Points on a hilly landscape, in no order, each with its height.
A ball rolls from a point to whichever of its 2 nearest points has the largest drop for the distance, and stops where none of them is lower. Distance is the straight distance between rows; heights are no part of it.
Tobud: [-33  51  29   5   3 -15  -6  18  19  -7 -29 -12  57  10  19   9  -2 -15
   5   4  10  16  17 -26]  h=2.71
nuviv: [  7 -26   4   1 -22  11  -2   3  16 -39   4  -8  43  16  16  14  -8 -31
 -19   4   3   3  26 -36]  h=1.53
ser: [-23  59  40  19  19  17  -3 -17  34  19 -15  -8   1 -10  17  34   0   8
  19   7 -20  43  -1  -8]  h=6.55
sulu: [-30   1  13 -16  20  26   9  20   9 -18   7 -17   8  36  23  49   9  35
  13  44  -3  -5  14  22]  h=4.10
Sila: [  2  16  25  -2  29  -6 -12  -9  24 -31  -8 -26  20  -9 -12 -38 -17  -3
   2 -33 -18 -11  -3 -30]  h=7.05
Terus: [ 32  29  10 -16 -17  -8  12  -5  18 -18  -8  20   1  13  64   0  -2  -9
 -13 -19  18 -10 -42  -2]  h=8.37
vutud: [ 13   1  14 -24  23  14  58  17  -3  39  -5   7 -29  -8  12  11  23  34
  21   8   2 -28   3  45]  h=5.06
rige: [ 26 -25   4  -2  -9  -3  31  -5  13 -10  -5 -21 -31 -24  45  35   7  -3
 -23 -12  11 -31 -25  18]  h=7.94
Losab: [-12  -2 -17  15   9  -3 -21  22 -22  -9 -14  -6 -22   9  10 -27  -3  20
   7 -20   8  -2  -1  24]  h=4.97
Dak: [ 52  -1  -9  11 -28  12 -39 -23  25 -24  26  15  14   4  -4 -23  -9  -4
 -13   8  -3  -9 -29  -9]  h=2.94
rore: [-38  18  35   9  -2   8   0  35 -10  25 -28  -6  35   6 -20  10  35   4
   7  15  39  -9  33  -3]  h=5.01
gebe: [ 22 -46 -13 -45  11 -31  30 -18 -33   5  11 -20 -23  -1 -16 -13  -5 -28
  -5   0  16 -27  -2  -8]  h=4.06
Nit: [  2  12  16  25 -42   7  44  -4  40   4 -10  11  30   6  -1  37  -8   8
  -5   9 -22  35 -20  -8]  h=5.92
Nalel: [-11  12  12 -11  -3  28 -12 -20   4   5 -21  27 -21   6  13 -40  23 -28
  28  19  26  12  27  -7]  h=8.29
tizon: [ 26  -4  -8  25 -13  10   6 -30   4 -11  13  34   1  -4 -56 -10 -29   9
 -22   2 -30  19 -46 -11]  h=8.75
Buki: [ -4   7   4 -13   1  34  -4 -37  19 -27 -20  12 -25  11  26   0   7 -10
  15   1  -5   8  -2   6]  h=8.18
dogu: [  2 -44  19 -18  -1  48  -9 -13  26 -46  -1 -22  23  17   7  -9  -4   2
   0   0  -9  -9  27 -24]  h=1.03
fabu: [  5 -13 -22  28   7 -23   1  -9 -17  -8  24 -20  37  -8 -20 -22   0 -29
 -29  -1   4 -27 -25 -26]  h=2.13
zisok: [  4  12   7 -41  41   7 -17 -15  32 -21  50  -7  18  26 -44 -26 -11   8
  15  21 -31  21  14   1]  h=8.20
veli: [ 28   7  -2  27 -23  -6  -7 -35 -12  -7 -15  20  -8 -17 -10 -29 -17 -44
   6 -30 -17  16 -40 -22]  h=8.56
nur: [ 53  21   3  10 -37 -26   5 -21  17  -8   0   5 -11  -9  28  -2 -16 -37
  -8 -23   5   3 -50 -23]  h=8.46
nud: [ 44   0  -4  24 -36 -12 -14 -17  10 -10  -3  18   5 -27 -50 -31 -24 -18
 -12 -27 -33  -8 -33 -36]  h=8.64
gipem: [-54 -22 -31  24   0  23 -12  13 -27  25   4 -10  16  11   0  35  30   4
  -2  24   3  15  36  14]  h=5.82
kap: [-22   8  18  -5   2  -9 -19  58  -7  35 -16 -10   6  -7 -21  19  -2  41
  11 -13  -3   8  30   8]  h=3.84
fufa: [ 27   7 -18  18   3  25 -35 -17   3  -7  25  47 -23  10 -12  15 -27  35
 -10  13 -14 -11 -29  26]  h=3.02
rasor: [-20  33  44 -26  50  -9   8  38  -9  23 -23  -3   5  -1  -3 -11  18  14
  25   3   9 -37  20  24]  h=5.61
vot: [-10  -2   2 -28   2 -14  30 -19  -6  16 -11  -7 -12 -14 -16  18 -19 -12
   4 -20 -18  11   4  -6]  h=7.62
kani: [ 45 -23  -8 -44  10   6 -22  -1  12 -26  30  11 -21  20 -45 -27 -32  19
   7  -9 -33  21  -3   1]  h=8.05
Zivu: [-23   4  30  -8  28  -5   0  16 -24  -4 -37   0 -32   8  20 -13  21  26
  33 -16  11 -30   7  32]  h=5.27
vudi: [-20 -30 -37  17   8  -2 -23  -7 -15   3  27  -2  -9  -9   1  19  -3 -15
  -2  34  -2  10  27   9]  h=5.48
Bas: [  9   0  -2  31 -16  -1  20  27 -14  -6 -11  16 -10  11  44  23 -12  39
   8   0 -11  28  -8  28]  h=7.95
nakuz: [-46  -1  -6  -1  12 -23 -26  51 -19  14  15 -28  -2  -3   7  26  -9   3
   3  -1  -5  -4  47   7]  h=3.13
fod: [  1 -20   8 -14 -14 -15  29  18  -5  -3  -6 -13 -16 -10  36  35 -12  20
   1   3 -10  -2  -3  24]  h=7.82
Boroz: [  8   4  21 -13  14 -41   5  -8  11  -5  -3 -22  45   2 -42 -30 -27 -22
   4 -25 -19   8 -12 -55]  h=7.18
Vurup: [-29  25  -2  26   8 -13 -34  17 -14 -25 -21 -13  53  21  22 -14   8 -37
   8 -13  14  23  22 -23]  h=3.14
firiv: [ 11  15  -8   4  17  37  -8 -26   3   9   4  32 -42  16 -16 -11 -14  37
  13  19  -9  25 -29  45]  h=3.46
Fafi: [-29  -1  11 -18  29 -19  -6   4 -35  -2 -19 -15  20  10   0 -24   4 -14
   9  -7  13 -11  24 -33]  h=3.82
tof: [ 28 -18 -29  18 -26   6 -32   2 -12 -25  16  24  14  -2 -29 -40 -13   2
 -21  -4   9  -6  -3 -13]  h=2.65
dapim: [ -1  58  55 -10  25   9   6 -23  37   8 -22  -9 -10 -15  24 -15  -5   1
  27 -21 -11  11 -13  -7]  h=6.78
Kigo: [ -9   1  -3  28 -39   7  20   6 -24  21 -42  16 -17 -12  47  24  -2  13
  -1 -22   0  29 -21  15]  h=8.07
Bik: [-20 -16   8  16   6  22  -4  27  -8  33  -8  -8  19 -12 -49 -17  11  41
  -7   0  -7  10  25   3]  h=4.48
Mavaf: [  9   8 -23  31 -26  -2  46   3  -4  42  -3  19  17   0 -12   0  16  17
  -9  13  16   5 -27  16]  h=5.07
gigu: [ 62 -38   1 -21 -27  15 -11 -35  40 -41  32  10 -12  -2  -1  -3 -14 -12
  -9  -7 -15 -27 -22 -20]  h=3.23
tuf: [-25 -20  -7  13  -8  17 -40  10 -10 -15  22   5 -22  -3  11   7  -2  29
   2   1   0  12  25  31]  h=5.21
Viguv: [-11  15  22 -12 -17 -12   2   2  34 -16  -7  -6  42  -9  14  36  -4 -19
  -8   6  -8   6  15 -28]  h=2.11
Gul: [-40  -3  -3   8  23  -7 -30  39   0  -5  15 -34   6  13  38  43  13  31
  -2  31  -3   2  33  36]  h=3.68
Dele: [-10  30  27  20 -23  22  13  -5  54  20  -4 -12  18 -23 -19  35   4  -7
  17  11 -31  38  16 -19]  h=6.26
Nuza: [  9   1  -9  25 -36  23   1  -5  -8   7 -15  21 -11 -10  44  11  34   1
   1   6  22  -4   4  11]  h=8.19
Tigon: [  1 -28 -36 -12  23   4 -15 -24 -33  12  22  14 -47  15  -2 -27  20 -27
   4  28  28  -9   6  20]  h=4.61
kod: [ -7 -22 -30  16   8 -19   9  33 -11 -17  24 -22  -7 -15  18  26  18  18
 -16  14  24 -41   3  28]  h=5.28
luril: [ 20 -51 -11  -8  -4 -15  20  -5 -34 -20 -13 -18  -8   6 -19 -29 -24 -12
 -17 -28  -8 -11 -15  -8]  h=3.73
Gida: [ 27  -1  17 -13   3 -27  -6  19  22  -3  30 -27   0 -39 -30   3 -23  29
 -23 -23 -11 -13   1  -7]  h=2.23
Kaga: [-35  47 -19  34  31 -12 -16   9   0  39  23  -3  -1 -22   1  -2  29   4
   1   3  14  -5 -12  15]  h=5.00
Soso: [ 18  -2   5 -41  12  29   1 -11  30 -18  42   4  -3  31 -42  -5 -18  43
  13   6 -36  21 -17   7]  h=8.12
nife: [ -7   0  -2  -3 -24  15  68   5  17  20 -10   8  34  15 -10  16   9  10
 -13  22   7  22 -10   3]  h=5.54
Fos: [  8  18 -13 -17  13  25  24 -27 -12  17 -12  32 -53   6  -5 -38  17   9
  16  19   9  15 -22  27]  h=3.92
gimuf: [ 24   2  13 -45 -20   1  25  -7  13  17 -12  16 -20   6  -9  -5  -9 -15
   8   9  -1  21  10   2]  h=7.81
kozu: [ 56 -47   2 -21 -15 -15  -3 -11   2 -42   8   5 -15   5 -14 -22 -40   7
  -9 -43 -22 -28 -28 -11]  h=3.48
zikiv: [ 31 -20   3 -27 -17   8 -13  14  29 -23   6   4 -12  11  -8  -1 -11  13
   3 -14 -16  14  10   0]  h=7.97
zule: [ 14 -20  12  -9 -17  -6   3 -43  16  -7 -16  -4 -38 -22  38  29   5 -30
   3 -11   2   3  -3  -2]  h=8.06
Bino: [-32  32  14  14   6   4   4  54   6  29 -15 -11  33  -7  22  22  25  32
   7   7   0  -3  30  15]  h=4.42
buro: [ -7  39   2 -20   2 -11 -26 -18 -13  23 -19  26 -14   5  29  -4  13 -64
  21  16  33  23  18 -13]  h=8.41
mozu: [-33  12  -4 -11  35 -39 -43  -1 -10 -18  -1 -23  23   3  15  -7   8 -46
  -4   4  17  -4  41 -27]  h=3.47
pesa: [-34  18   9  -1  20  -9  27 -10 -32  17 -44 -18  10   6 -11  -9   4 -37
  10 -16  14   1 -18 -21]  h=4.21
gos: [  8   6  -2  19 -42  11   9   6  -5 -31 -18  27   4  26  52  -1  -2 -10
 -10  -1  19   6 -11  -1]  h=8.28
nus: [-21   0  -5   9  16   9  28  35  -1   8   6 -20  23 -13  12  29  18   9
 -16  25  13 -31  13   9]  h=4.91
maba: [  4 -24 -20  29  14 -29 -11  11   4   5  29 -37  17 -36 -35  -4 -17  12
 -32 -21 -10 -15  -8 -15]  h=1.45
peda: [-20 -55 -28  49 -11   2  -6 -10  -1 -14   9 -28 -23 -21  17  32   6  12
 -18   9   0 -30   3  15]  h=5.59
Betob: [  8  14  -5  -6  15  11  23  -1  -3  60   1  13 -36 -20 -18 -20  26  15
  14  -8  12 -12 -10  30]  h=4.46
koso: [ 37 -19 -37   8  -8  11   1 -23 -14  26  42  36   1   3 -56 -17 -17   0
 -26  25 -10  -8 -27  -3]  h=8.87
susu: [ 16 -26 -35  28 -31  11 -49 -10 -30 -32  34  34 -12  13 -24   1 -30  19
 -33  13  -8  -8 -13  18]  h=2.64
zepa: [-55 -12  -4  -9  -3  12  -3  34 -38  35  -4   4   8   8 -18  26  45 -16
   4  13  30 -13  46  -8]  h=5.55
safu: [ 17 -41 -26 -36   2 -27  -7 -14 -33  -4  20  12 -25  27   8 -23   6 -21
   8   2  22 -17  21  -3]  h=4.35
tegiv: [-29  20 -29   1  40  -2 -22 -15 -28  23  15  -2 -27  -4   3  -5  39 -10
   7  24  29  -9   9  19]  h=4.94
rina: [-15  -5 -16 -19  -5 -46  26   4 -15  13  -8 -10  26  -4 -37  -7 -17 -26
  -5 -27 -14  20   8 -33]  h=7.40
suzot: [-15  29 -11  31   7 -17  19  -6 -25  22 -18  -4   8 -14   7  -7  10  -1
  -9  -6  14  -5 -32   5]  h=4.62
Doka: [ 14  33  31 -33  13  -8   6 -10  32 -17 -16 -13   9  -4  23 -21  -6 -19
  20 -19   7 -13   1 -24]  h=6.93

For each start below, name the point where the ball stops.
tizon | fod
tegiv | susu
pesa | dogu
vutud | susu

Call two points neighbours if one is among the 2 nearest of the other. Go from one point of each pair to the other, from neighbour to neighbour, staying as low as possible. Name the highest point that can't be avoided.
kap and Losab | peda
dogu and maba | Kaga
susu and maba | tof
